Points, in no order, along strands that fork, close into loops and pass close to each other.
(in the rows, 100 means zero)
Two points are linked if the straight distance between their rows is under 85.9. Some points are linked to none.
J_298: [ 78, 108, 107,  95, 121,  96, 141, 139,  78,  95, 108, 118, 126, 100,  86,
 111,  81,  92, 101, 140,  79,  97,  81, 115,  83]
J_218: [106,  73,  70, 108, 103, 127, 104,  70,  79, 109, 128,  88,  94, 123, 114,
 101,  86, 106,  73, 108,  95, 110,  72,  93, 117]
J_383: [136, 107,  79,  76,  99,  61,  80,  91, 107,  83, 103,  95,  97,  97,  87,
  88,  81, 107,  96,  93, 126,  94, 104,  97,  71]
J_245: [133,  65,  86,  98, 109, 107,  89,  68, 103,  79,  75,  80, 102, 100,  88,
  87, 111,  99,  92,  79, 108, 101,  36,  70,  99]
J_86: [120, 101, 117,  74, 102,  93,  68,  80,  89,  98,  88, 102, 115, 134, 124,
 101,  66, 118,  78,  94, 120, 101,  91,  40,  95]
J_417: [117, 112, 102,  76, 113,  75,  83, 105,  73, 139,  76,  80, 108, 105,  68,
  82, 121, 121,  90, 102, 108,  96, 103, 131,  91]
J_150: [123,  63,  91, 128,  88, 114, 100,  92,  99,  78, 102, 110, 105,  83,  90,
  80,  83, 117,  92,  86, 102,  93,  64,  66,  81]
J_252: [ 83, 127, 113,  83, 109, 143, 138, 114,  96, 113, 101, 111, 100,  53, 109,
 109,  79,  99, 140,  88,  97, 106, 115, 102,  94]
J_41: [110, 105,  96,  96,  92,  76,  78, 106,  99, 108,  90, 115,  98, 142, 133,
 109,  56, 101,  87, 107, 109,  91,  96,  67, 125]
J_208: [139,  99,  87, 118, 115, 116,  77, 113,  84, 139,  77, 120, 102,  85, 105,
 113, 134, 113,  90, 101,  84,  90, 114, 129,  99]
J_930: [ 89,  96, 104,  95,  90,  53,  97, 102, 126,  65,  92,  75, 107, 103,  86,
 108,  76,  98, 113, 122,  80,  95, 104, 113,  80]
J_536: [109,  93, 130, 103, 113,  86,  77, 119, 111,  97,  75, 126, 100, 120,  99,
 106, 109, 113, 141, 109, 105, 104,  73, 102, 102]
J_918: [114,  79, 107, 129,  67, 107, 117,  98, 102, 101,  73, 106,  90, 133, 115,
  83, 122,  84,  80,  83, 102,  75,  85,  70, 130]
J_178: [103, 110,  69,  84, 107,  99, 112, 125, 109, 115, 128, 123, 116, 132, 100,
  97,  98,  93, 136, 126,  52,  86, 123, 119,  92]
J_974: [110,  81,  85, 113,  96, 108,  91,  56, 125, 106,  92, 102,  81,  75,  95,
 114, 157,  90, 112, 102, 123,  98, 109, 100, 110]
J_539: [ 96,  57,  93, 104, 126, 107,  75,  61,  94, 100,  76,  68, 124,  88,  84,
  97, 116, 118,  88, 110,  97, 144, 102, 109, 102]
J_833: [105,  92, 100, 114, 118,  86, 121, 105, 122,  62,  56, 106, 129,  93, 112,
  84,  77, 110, 104, 103,  69, 109, 123, 116,  93]
J_303: [101,  99,  77, 113,  89, 109,  75,  79,  85,  38,  80,  76,  99, 119, 135,
 101,  96,  75,  92,  77, 111, 100,  87,  77,  80]
J_390: [ 56,  93, 133, 113, 110, 109,  98,  99,  85, 102, 125,  95, 101, 109,  83,
 118,  95,  97,  92, 133,  92,  87, 146,  87,  91]
J_830: [ 89,  92,  70, 102,  80, 137, 110,  76,  64, 108, 116,  85,  69, 112, 107,
  89, 104,  70,  81,  89,  94, 124,  82,  83, 103]
J_831: [122, 113, 115, 120,  98, 118, 107, 101,  94, 110,  87,  92,  93,  87,  78,
  98, 110, 129,  94,  54,  91,  71, 139, 121,  92]
J_522: [ 89, 108, 104, 121,  89, 125, 137, 119,  90, 125, 114, 110,  90, 108,  93,
  66,  95, 123,  85,  56, 116,  97,  94, 107, 111]
J_93: [106, 124, 129, 108, 130, 100,  97,  94, 113,  81, 130, 106, 110, 127,  99,
 108,  96,  96,  87, 114, 100,  87,  61,  78,  83]
J_940: [ 59, 112, 129, 132, 103,  73, 146, 135, 106,  84, 138, 111, 102, 101,  98,
  94,  81,  86, 102, 106, 100,  89, 132, 114, 118]
J_802: [114,  68, 102, 103, 115, 121,  82,  80, 104,  96, 110,  94, 120,  73,  93,
  88, 104, 119,  87, 100,  91, 137, 128,  88,  96]
J_473: [ 88,  80, 145, 107,  90, 118,  96, 122, 141,  94,  80, 114,  90, 101, 114,
  79, 109, 107,  72,  99,  94, 100, 117,  85, 141]
J_330: [108,  88, 104,  80, 119, 136,  87, 110,  94,  81,  77, 101, 101,  82,  78,
  96, 137,  85,  94,  78, 109,  93,  90,  70,  79]
J_913: [ 79, 106, 114, 117, 108, 132, 100,  92,  98, 121, 124, 110,  55,  91,  93,
 109, 100,  99, 128, 104, 123, 121,  86, 118, 119]
J_982: [ 61, 112, 123,  84,  81, 128, 125,  84,  52, 100, 106,  84, 102,  91,  92,
 107,  94,  64, 128, 102,  90, 129,  73,  56, 117]
J_107: [107, 103, 117, 121, 134,  96,  57,  85, 122,  73, 150,  92,  94, 115,  93,
 120, 106,  93, 115, 107, 101,  80,  61,  88,  96]
J_186: [118,  76,  97,  90,  85,  72,  84, 126, 119,  90, 117, 120, 126,  96, 124,
  97, 103, 105,  81, 134,  98, 127,  83,  93,  76]
J_968: [116,  87,  99,  95,  91, 117,  79, 118, 106, 130,  95,  71,  95,  85, 104,
 138, 104,  83,  94, 100, 132, 115,  92, 144, 115]
J_727: [ 95,  94, 113,  54, 133,  91, 109, 117,  76,  80,  75,  98,  76, 123, 101,
  94,  92,  99, 112, 106,  97,  88,  91, 143,  99]
J_757: [ 89, 109, 104, 107,  71, 113, 100, 101,  91, 103, 118,  87, 120,  65, 104,
 107,  97, 119,  91,  54,  75,  84, 130, 127,  89]
J_482: [103,  92,  97,  78,  83,  92, 106,  92, 101,  76, 107,  60, 127, 114, 106,
 101,  94,  93,  91,  64, 125, 117, 132,  67,  87]
J_250: [ 85, 101, 119,  72,  92, 114, 104,  80,  96, 112,  93,  93,  93, 101, 106,
  88,  76,  88, 119,  85,  97, 108, 111,  85, 123]
J_45: [ 94, 108,  73, 117,  84,  80,  85, 122,  81, 124,  88, 112,  66, 111, 110,
 124,  93,  92, 146, 119,  82,  92,  96, 116, 100]
J_194: [ 89, 129, 121,  97, 125, 101, 155,  97, 118,  94,  90, 130,  96,  89,  85,
  80, 109,  99, 111, 112,  99,  85,  80, 109,  89]
J_9: [114, 110,  90,  69, 112, 131, 118, 117, 102,  89, 131, 118, 102,  58, 119,
 122,  62,  95, 129, 111, 101, 111,  91, 105, 105]
J_749: [ 79,  79, 101,  84,  90, 107, 100, 135, 106,  82, 107, 107,  99, 110,  95,
  69, 140, 114,  80,  88, 131, 102,  61,  75,  83]
J_459: [ 87,  93,  62, 102,  90,  86,  71,  55, 115, 116,  82, 100, 103,  69, 111,
  82, 152, 102,  92, 100, 103,  87, 107,  87, 107]
J_18: [119,  77,  86,  95,  83, 102, 111,  81, 105,  95,  96,  55, 117, 128,  96,
 120, 132,  86,  88,  81, 124, 122,  98,  68,  99]
J_159: [115,  88, 102, 127,  80, 119,  59, 108,  81, 117,  80,  92, 103,  93,  88,
 104, 118, 129,  95,  53,  99,  72, 123, 103, 114]
J_276: [ 68,  71,  90, 139,  99, 104,  82, 124, 104, 102,  84,  95, 109,  82,  98,
 136, 100, 106, 122, 129,  93, 115, 118, 114,  84]
J_126: [124,  63,  91,  74,  65, 102,  99,  79,  91, 113, 129,  80,  87, 130, 116,
  96,  99,  94,  73, 100, 105, 111, 100, 105, 105]
J_481: [108, 100,  62,  77, 110,  86,  86,  89, 102, 108, 130,  94,  85,  82,  75,
  81,  82,  92,  78,  90, 119,  84,  96, 103,  90]
J_563: [ 90,  86, 114,  89,  94, 114,  90, 117, 102, 126,  90,  63,  87,  93,  82,
 137, 106,  89, 116, 118, 104,  82, 105, 145, 120]
J_84: [102,  77,  93,  98,  77,  96, 110, 131,  93,  86,  97, 118,  88, 121, 109,
  68, 134, 127,  81,  90, 105,  80,  87, 112,  84]
J_625: [101, 118,  85,  98, 109,  92, 102, 125,  93,  97, 146,  69,  96,  86,  69,
  95,  67,  86,  84, 100, 134, 108,  82,  94,  94]
J_356: [ 70,  87, 133,  96, 118, 111, 101, 136, 123,  94,  84, 116, 109,  77, 116,
  79, 124, 116, 113, 104,  86, 105, 121, 116, 120]
J_600: [ 91,  91,  78,  91, 113, 114,  93,  55, 105, 106,  97,  81,  98, 113, 108,
 106, 106, 102,  90, 100, 125,  89,  39,  66,  81]
J_840: [ 87, 113,  77,  87,  96, 100, 103,  83, 109,  85,  87, 116, 101,  87, 111,
  74, 133, 114, 105,  66, 156,  92, 107,  62,  74]
J_634: [ 93, 104, 119,  63,  86, 130, 102, 109, 135, 103, 116, 120,  91,  61, 117,
  88, 129,  98,  90,  74, 117,  86, 121,  89, 119]
J_349: [103,  69, 116, 118, 114, 116,  94,  97,  94,  88, 102, 114,  83, 103,  75,
  79, 107, 133,  93, 102,  87, 112, 132, 109,  84]
J_158: [123, 103,  94, 104,  78,  95,  94,  74, 104, 132,  95, 118,  84,  84, 129,
  94, 115, 110, 123,  83, 107, 116, 100, 125, 144]
J_643: [127,  94, 120, 105, 112, 100,  80, 120, 133,  99,  91, 102,  95, 104, 116,
 129,  99,  92,  95, 103, 127, 102, 120, 124, 126]
J_492: [ 69, 111,  96, 120,  98,  97, 127,  84,  97, 116,  89,  90, 115, 126, 107,
 111,  85,  90,  99, 118, 116, 111,  61,  92, 106]
J_595: [115, 109,  83, 130, 102, 105, 100, 101, 100, 104,  79,  93,  80, 110,  78,
  88, 113,  94,  67,  69, 101,  71, 101, 114,  88]
J_246: [117, 131,  83,  70,  76,  68,  79,  86, 104, 118,  77, 102, 115,  96, 106,
  83,  96,  93,  74, 114,  86, 117, 126,  85,  82]
J_476: [109, 134, 133, 101, 142, 110, 146,  99, 103,  91,  89, 111, 104, 104,  76,
 105,  74,  98,  91, 103,  85, 109, 107, 136,  93]
J_185: [105,  88,  94,  81,  77,  81,  99,  84, 126, 114, 123,  95, 117, 103, 115,
  94, 105,  93,  62, 142, 104, 143,  84,  99,  87]
J_395: [ 74, 112, 125, 121, 107, 105, 107,  96,  61,  71, 138,  78,  84, 127,  85,
 101,  74,  93, 118,  98, 109, 123,  90, 119,  87]
J_338: [120, 123,  91, 106, 102,  72,  64,  64, 117,  89, 109, 105,  84, 115, 108,
  90,  80,  97, 109,  93, 120, 124,  95,  97,  84]
J_490: [ 73, 105,  85,  95,  86,  76,  98,  67, 123, 118,  87,  92,  95,  70,  86,
  73, 113,  94,  99,  95, 101,  73, 105,  96, 101]
J_868: [ 79, 104,  65, 117, 113,  94,  92,  97, 134,  78, 137, 101,  80, 111, 120,
  94, 109,  92,  86, 114, 106, 121,  91, 118, 102]
J_77: [113, 100, 106, 106, 134, 104,  83,  93, 116, 120, 108, 118,  99, 125,  90,
 124,  81, 104,  68, 119, 107,  79,  75,  78, 103]
J_752: [ 93, 116,  99,  95,  82,  77, 103,  99,  88, 116, 135, 106,  87, 122, 123,
 110,  56,  94, 105, 117, 111,  98,  98,  85, 125]
J_498: [101, 122, 105, 117, 101,  77,  97,  81, 119,  78,  72, 128,  97,  91,  89,
  53, 103,  98, 109, 107,  82, 114, 127,  67,  86]
J_622: [135,  93,  98,  76,  72,  84, 110,  89,  98, 122, 110,  94, 113, 122, 107,
  88, 119, 116,  49,  88,  98,  89, 116, 111, 103]
J_171: [ 89, 131,  93, 121, 104,  85, 108, 113,  72,  99, 110,  96,  88,  96, 112,
 129,  82,  73, 160, 123,  99, 106,  94, 129, 111]
J_441: [ 93,  98,  82,  94,  60,  94,  83,  73, 103, 114, 111, 106, 106,  67, 136,
 101, 131, 115, 109,  58,  83,  87,  88, 139, 124]
J_388: [ 81, 111,  76,  80,  73,  85, 125,  90,  87, 102,  94, 109,  81, 106, 130,
  97, 108,  75,  93, 114,  68,  88, 105, 128,  96]
J_814: [120,  97,  72, 126, 100, 118,  70, 120,  85, 124,  98, 119,  91,  85, 115,
 113, 113, 140, 124,  79,  92,  64, 130, 115,  97]
J_403: [112,  76,  70,  89,  52, 102,  78,  84, 100, 125, 128, 105,  90,  90, 141,
 100, 106, 120,  95,  93,  80,  63,  95, 114, 117]
J_192: [ 99,  94,  80, 105,  67, 110, 132, 115,  82, 115,  82, 105, 120,  87, 107,
  80, 128, 124,  70,  79, 120,  97, 102, 102,  70]
J_305: [135,  84,  83,  86,  92,  97, 103,  83,  87, 100, 104,  68, 124, 139, 102,
 108, 151, 109,  63,  87, 121,  92, 115,  87, 118]
J_511: [ 61, 115, 121, 146, 117,  84, 118, 101,  47,  93, 116,  96,  87, 106, 104,
 118,  88,  78, 132, 102, 118, 118,  94, 128, 117]
J_30: [122, 109,  95,  64, 114, 129,  86, 106, 123,  99, 106, 118, 106,  51, 119,
 131, 108,  93, 127, 118,  91, 115, 107, 104,  94]
J_821: [102, 106, 105,  81,  87,  99,  91, 110, 121,  93,  90, 117, 104,  71, 117,
  82, 128,  97, 104,  68, 145,  69,  87,  58, 112]
J_229: [111, 123, 113,  88,  76, 101,  72, 109, 106, 125,  84, 116, 107,  49, 104,
  75, 128, 123, 117,  67, 111,  75, 107,  65,  96]
J_872: [ 66, 118,  92,  90,  71, 112, 119,  77,  67,  83, 104,  72, 100, 103,  86,
 111,  86,  69, 122,  84,  93, 120, 101,  52,  83]
J_996: [103, 104, 120, 123,  94, 106, 114,  68,  98,  80, 140,  82, 112,  94,  91,
 137,  94,  88, 132, 129, 114, 127,  85, 104,  95]
J_364: [103,  90,  91, 108, 110, 120,  61,  98, 103,  71,  72, 108,  91, 109, 130,
 105,  97,  87,  88,  91, 104, 117,  74,  54, 104]
J_524: [ 82,  97, 131,  65,  64, 109, 135,  90,  66, 115, 113,  82, 106, 113, 100,
 100,  79,  90, 117,  99,  69,  96,  97,  56, 130]
J_209: [112, 107,  96,  99, 124, 111,  58, 104,  84, 105,  64, 119,  95,  98, 134,
  83, 101, 104,  85,  91,  99, 110, 123,  74, 119]
J_824: [118, 107, 120,  51, 125,  74,  92, 114,  98, 117,  77, 110,  97,  94,  84,
  82, 114, 112, 104, 113, 119,  94,  88, 140, 108]
J_770: [107,  81, 141, 105, 116,  92,  69, 121, 137,  76,  76, 104, 118, 112, 109,
 100, 114,  97,  85, 114, 113, 117, 120,  99, 137]
J_742: [108,  95, 106,  99,  78, 116,  68, 108,  87, 108,  81,  93, 118,  68, 106,
 106,  90, 100,  90,  80,  47, 101, 139, 121, 110]
J_716: [ 88, 105, 105, 101,  69,  77, 109,  92,  95,  65, 124,  83, 102,  86,  86,
 108,  99,  76, 112, 127,  97, 110,  84, 102,  88]
J_341: [ 66, 100,  81,  85, 113,  81, 114, 132, 100, 123,  97, 127, 102, 144, 116,
  79,  86,  97, 142, 126,  60,  93, 111, 124, 118]
J_682: [ 86,  89, 104,  93,  99,  95, 135, 106, 100,  69, 131, 102, 101, 118,  88,
  85,  81, 117,  71,  87, 103,  90, 126,  97,  66]
J_168: [110,  95,  92, 124,  94, 138, 137, 112,  80, 120, 120,  89,  86, 107, 101,
  74, 119,  92,  75,  67,  93, 123,  71,  91, 114]
J_347: [ 79, 115,  69,  86,  94, 120, 144,  98,  81,  93,  96,  89,  89,  93, 110,
 138,  99,  74,  97, 117,  91,  66,  96, 114, 102]
J_374: [ 66, 108,  87,  73, 137, 110, 108, 126,  91,  87, 124,  85,  72, 100,  89,
  88,  70,  90,  81, 104, 124,  90,  73,  99, 112]
J_604: [119, 102,  92,  94, 125,  83,  98, 111,  70, 110,  55,  89,  93, 117,  83,
  64, 116,  96,  66,  70, 105,  74,  94, 126, 107]
J_713: [ 78,  85,  91, 127, 120,  97, 108,  98, 114,  85, 151,  97,  93, 123, 102,
 103,  89,  83,  56, 125,  83, 108, 114, 104, 122]
J_464: [149,  86, 106, 123, 126, 114,  81,  84, 111, 127,  86, 133,  94, 115,  88,
 104, 100, 118,  78, 100,  98, 102,  86,  85, 118]
J_994: [129, 128, 112,  99,  84,  88,  99,  73,  83, 124,  59,  96,  92, 119,  88,
 119,  96,  92,  93,  95,  85,  95, 132, 130, 107]
J_988: [132, 112, 106, 112,  87,  75, 107,  77,  98, 139,  92, 116,  90, 110, 111,
  82,  90, 117, 113,  78,  84, 103, 124, 137, 117]
J_247: [ 79, 123,  85,  64,  87,  95, 103,  74,  97, 110,  80,  88,  94,  76,  97,
  70, 128,  94, 111,  58, 131, 100, 117,  93,  96]
J_726: [122,  98, 124,  68,  98,  99,  71, 109, 100,  91,  98,  92, 127, 111, 110,
  98,  90, 109,  86,  80, 146, 123, 106,  59,  96]
J_337: [ 84,  87,  84,  90, 107, 112,  92, 110,  95, 126, 110, 103,  71, 106, 114,
  91, 102, 108, 119, 119, 116, 128,  70, 137, 121]
J_670: [ 90,  80,  84, 127,  78, 106, 102, 141, 123, 111, 108, 116, 110,  81, 110,
 124, 115, 109, 132, 119,  65,  87, 118, 108,  87]
J_597: [ 94, 126,  81, 107, 139,  76,  69, 104, 109, 105, 112, 104, 110,  95,  74,
 118,  68,  92, 110, 137,  78, 111,  94,  82,  60]
J_42: [ 90, 124,  92,  78,  97,  97, 139, 118, 100, 117, 127, 104, 100,  83, 100,
 142, 105,  96, 104, 119,  89,  62, 109, 123,  97]
J_368: [112,  89,  95, 145,  78, 102, 120, 105, 111, 107,  92, 116, 106, 118, 124,
 135,  83, 112,  97, 112, 105,  81, 112,  88, 120]
J_541: [113,  86,  75,  75,  87,  77,  88,  96,  88, 124,  88, 114,  94, 112, 120,
  83, 120, 103, 102, 132,  53,  80, 109, 121, 109]
J_516: [ 58, 118,  94, 110, 109, 122,  84,  88,  82,  73, 111,  43,  98, 106,  87,
 121,  92,  70, 118,  79, 115, 119,  82,  60,  65]
J_669: [122, 111, 112, 130, 121, 100,  66,  59, 142,  69, 117, 104,  91, 112, 104,
  97, 103,  87,  99,  82, 120, 110,  80,  86, 106]
J_256: [128,  92, 116, 108, 116, 116, 112,  78, 108,  70,  95, 104, 119,  77,  84,
 108,  58, 103, 107, 104,  94,  84,  72,  61, 102]
J_963: [135,  84,  76, 109, 109, 138,  84,  88,  85, 120,  72, 129, 104, 110, 118,
  99, 104, 114,  65,  87, 101,  92,  98,  59, 121]
J_73: [105, 115, 131, 117, 115, 121,  97,  74,  86,  73, 155,  82, 108, 108, 105,
 124,  67,  94, 130, 101, 126, 149, 107, 107,  91]
J_190: [107,  99,  81, 132, 116,  86,  89, 106,  79,  77,  87, 108,  88,  90,  79,
 112,  61,  97, 119, 102,  73,  84, 111,  82,  89]
J_626: [126, 133,  95,  73,  94,  77,  94,  92, 134, 128, 124,  92, 111, 100, 108,
  94,  77,  97,  65, 109,  71, 111, 133, 111,  89]
J_905: [ 91, 102,  92, 115,  88, 105,  75,  85,  91,  67,  90,  65,  78, 105,  89,
 128, 108,  79, 114,  82, 132,  91,  89,  81,  80]
J_351: [ 87,  98, 111, 112, 137,  91,  85,  62, 112,  77,  80,  78, 111, 102,  73,
  92, 106, 119, 100, 117,  93, 137,  79, 127,  90]
J_906: [ 95,  82, 107, 113,  86, 115,  99,  62,  98, 121, 103,  92,  69, 119,  86,
 115, 126, 105, 118,  89, 126, 101, 100, 105, 118]
J_721: [106,  83, 108, 110,  96,  96, 130, 103, 108, 106,  69,  94,  97, 135,  99,
 142,  96, 115, 104,  98, 118,  78,  91, 116, 117]
J_590: [ 91, 103, 137, 128, 112,  81, 104,  76, 137,  81,  71,  85, 122,  80,  77,
  95, 105,  94,  90, 108,  91, 134, 120, 114, 101]
J_311: [ 80, 105, 104,  92, 115, 115, 122, 125,  81, 101, 117,  93,  82, 123,  86,
  86, 118, 100,  84,  95, 124,  96,  47,  94,  87]
J_568: [ 72, 123, 105, 123, 112,  89, 128, 111,  92, 119, 115, 112,  95, 105,  77,
  69,  84,  94,  94,  76, 127,  61,  94,  93, 116]
J_78: [ 68,  93,  76, 114,  97, 106, 107,  93, 114, 108,  90,  82, 108,  96, 108,
 105, 110,  93,  98, 103, 131, 126,  37,  77,  86]
J_236: [107, 103, 125, 108, 105,  64, 115,  76, 118,  66,  75, 109, 126,  78,  78,
  79,  98,  98, 122, 107,  72, 135, 126, 107,  71]
J_23: [123, 107, 143, 107, 100, 116, 137,  86,  73,  77, 138, 109,  87, 114,  81,
 106,  93,  76, 112, 102,  87,  97, 110, 110, 123]
J_856: [119, 128,  92,  82, 110,  81,  89, 104, 126, 119, 126,  92, 114,  81,  72,
 119,  73,  79,  89, 122,  85, 100, 118,  98,  78]
J_566: [148, 105,  75,  88, 121, 122,  94,  93, 111, 135,  92, 118, 117,  70,  98,
 132, 129, 105, 119, 111,  89, 101, 110, 130,  96]
J_637: [ 96,  86, 108, 120, 143, 101,  95,  94, 103,  98,  98, 106,  95,  99,  63,
  95,  92, 121, 107, 115,  99, 113,  90, 111,  78]
J_91: [106, 101,  74, 114, 139,  83,  70, 108, 109,  93, 108, 111, 107,  79,  69,
  94,  66,  98, 111, 120,  44,  87, 103,  84, 105]
J_22: [125, 115,  96,  95,  72,  67,  73,  99,  75,  79,  69, 107, 117, 103, 111,
  94, 122,  96,  81, 117,  94,  96, 137,  89,  99]
J_717: [ 85, 120,  95, 116, 108,  78, 124, 111,  84,  96,  92, 113, 110,  95,  88,
 101,  49,  91, 119,  95, 107,  78,  96,  85, 102]
J_475: [ 60,  95, 134, 138,  92, 112, 127, 147, 100,  93, 131,  98, 109, 109,  92,
 124,  97,  85,  94, 118,  98,  87, 117, 109, 103]
J_227: [116, 100,  95, 104,  87,  91,  74, 129,  99, 117,  74, 135,  89, 108,  91,
 118, 111,  85, 164, 131,  75, 110,  74, 116, 110]
J_216: [ 93,  94, 103,  50, 122,  73, 106, 131,  83, 104,  86, 123,  83, 131, 114,
  76,  99, 114, 132, 103,  57,  74, 124, 133, 104]
J_613: [ 72,  81, 110,  98,  87, 110, 126, 104, 110,  84,  95,  77, 114, 127,  92,
  84,  99, 112,  83,  72, 101,  96, 130,  65,  85]
J_834: [132,  76,  70,  81,  61,  86, 104,  94,  75, 112, 116, 124,  92, 102, 130,
 101, 117, 127, 109, 110,  48,  69,  92, 113,  95]
J_288: [ 87, 107,  82,  89, 126,  91, 120, 147,  93,  89, 130, 126, 104, 110,  69,
 106,  87, 108, 138, 131,  79,  86, 114, 128,  64]
J_580: [ 83, 130, 107,  80,  84,  97, 146, 119, 120, 126, 136,  93, 116,  89, 130,
 129,  79,  92,  94, 115,  88,  84, 115, 121, 131]
J_519: [113,  88, 105, 113, 150, 135,  69, 121, 110,  74,  77, 123,  93,  88, 101,
 102, 119, 104,  95,  97,  98, 102,  62,  66,  92]
J_412: [111, 101,  80, 142,  78,  98, 119, 116, 132,  84, 113, 113,  96,  93, 111,
 120, 115,  98, 100, 110,  93,  83, 107, 107, 101]
J_299: [ 86,  83,  88,  73,  82, 104,  87,  94,  73, 116,  85,  82,  87,  98, 117,
  69,  92,  98, 111,  86, 115, 122,  90, 119, 119]
J_651: [ 77, 116,  85,  99,  98, 106, 119,  75, 126,  91, 141,  95, 116,  98, 110,
  96, 108,  99,  82, 124, 111, 150,  84,  99,  81]
J_778: [ 96,  82, 114,  90,  96, 105,  98, 101,  89, 128,  63,  93, 111, 106,  92,
 133, 107, 132, 125, 108, 106,  80, 110, 130, 113]
J_37: [116,  98,  98, 115,  95, 109, 122,  76,  90,  93,  86,  99, 118, 107,  85,
 119,  79,  78,  96, 115,  89,  95,  52,  66, 106]
J_792: [107,  86, 113,  88,  91, 109,  75,  95,  87, 103,  79, 110, 104,  47,  76,
  87, 145, 104, 107,  99, 103,  85, 102,  73,  76]
J_773: [ 74, 119,  90,  94,  96, 102, 111, 112,  83, 122,  75,  80, 115,  89, 104,
  68, 137, 120,  83,  68, 134, 111, 116, 117,  89]
J_38: [101, 114,  94, 119,  74,  66,  72, 119, 111,  73,  88, 114,  95,  91, 122,
  69, 103, 100, 101, 101,  86, 117, 140,  81,  89]
J_240: [ 77, 112, 134,  83, 114, 130, 114, 149, 103, 115,  93, 115,  84,  67,  94,
  89,  95, 109, 117,  87,  96,  90, 119, 107, 114]
J_535: [110,  85,  96,  94, 115, 111,  88, 134, 103,  85,  79,  91, 110,  74, 105,
  86,  67, 102, 102,  90,  69, 107, 122, 118,  97]
J_893: [124, 126, 146,  92, 118, 109, 119,  87,  92, 103,  55, 100, 105, 121,  81,
 120, 105,  92,  84,  87,  93, 107,  99, 124,  91]
J_922: [120,  79, 126, 103,  83,  74,  87, 123, 121,  85, 123, 116,  95, 101,  88,
  87, 105, 113, 117, 112, 114, 110,  86,  98,  88]
J_148: [ 59, 104, 104,  94,  99,  71, 128, 138, 106,  97, 128, 113,  97, 120,  95,
  89,  76, 113,  77, 114,  99,  82, 125, 116,  85]
J_929: [ 95,  89, 141,  95, 101,  63,  96,  96, 126,  74,  65,  66, 134, 111,  81,
 104,  82,  98,  83, 114,  96, 127, 107, 115,  88]
J_376: [ 64, 117,  81,  85,  86,  95, 127, 113, 107, 116, 131,  84,  84, 109, 135,
 109,  74,  83,  83, 105, 126,  99, 103, 111, 127]

A piece is two or more points that can be reached from each other along the links. Count, over all rows, the pieces, the separate loops (a circle has one, a figure eight two, a Y none), the forks (points with three links) and the tips (points with one).
pieces => 3
loops => 4
forks => 8
tips => 6

A fork is a point with three links, a tip a point with one. Leave the first point through the second and follow the links. Name the first fork or tip that comes.
J_717, J_568 => J_482
J_590, J_929 => J_713
J_209, J_963 => J_247
J_368, J_721 => J_831
J_311, J_374 => J_364

How many points has the smallest loop of links through each point below? Write none if it is on no loop.
J_481 => 25
J_906 => 22
J_37 => 7
J_856 => none
J_351 => 5
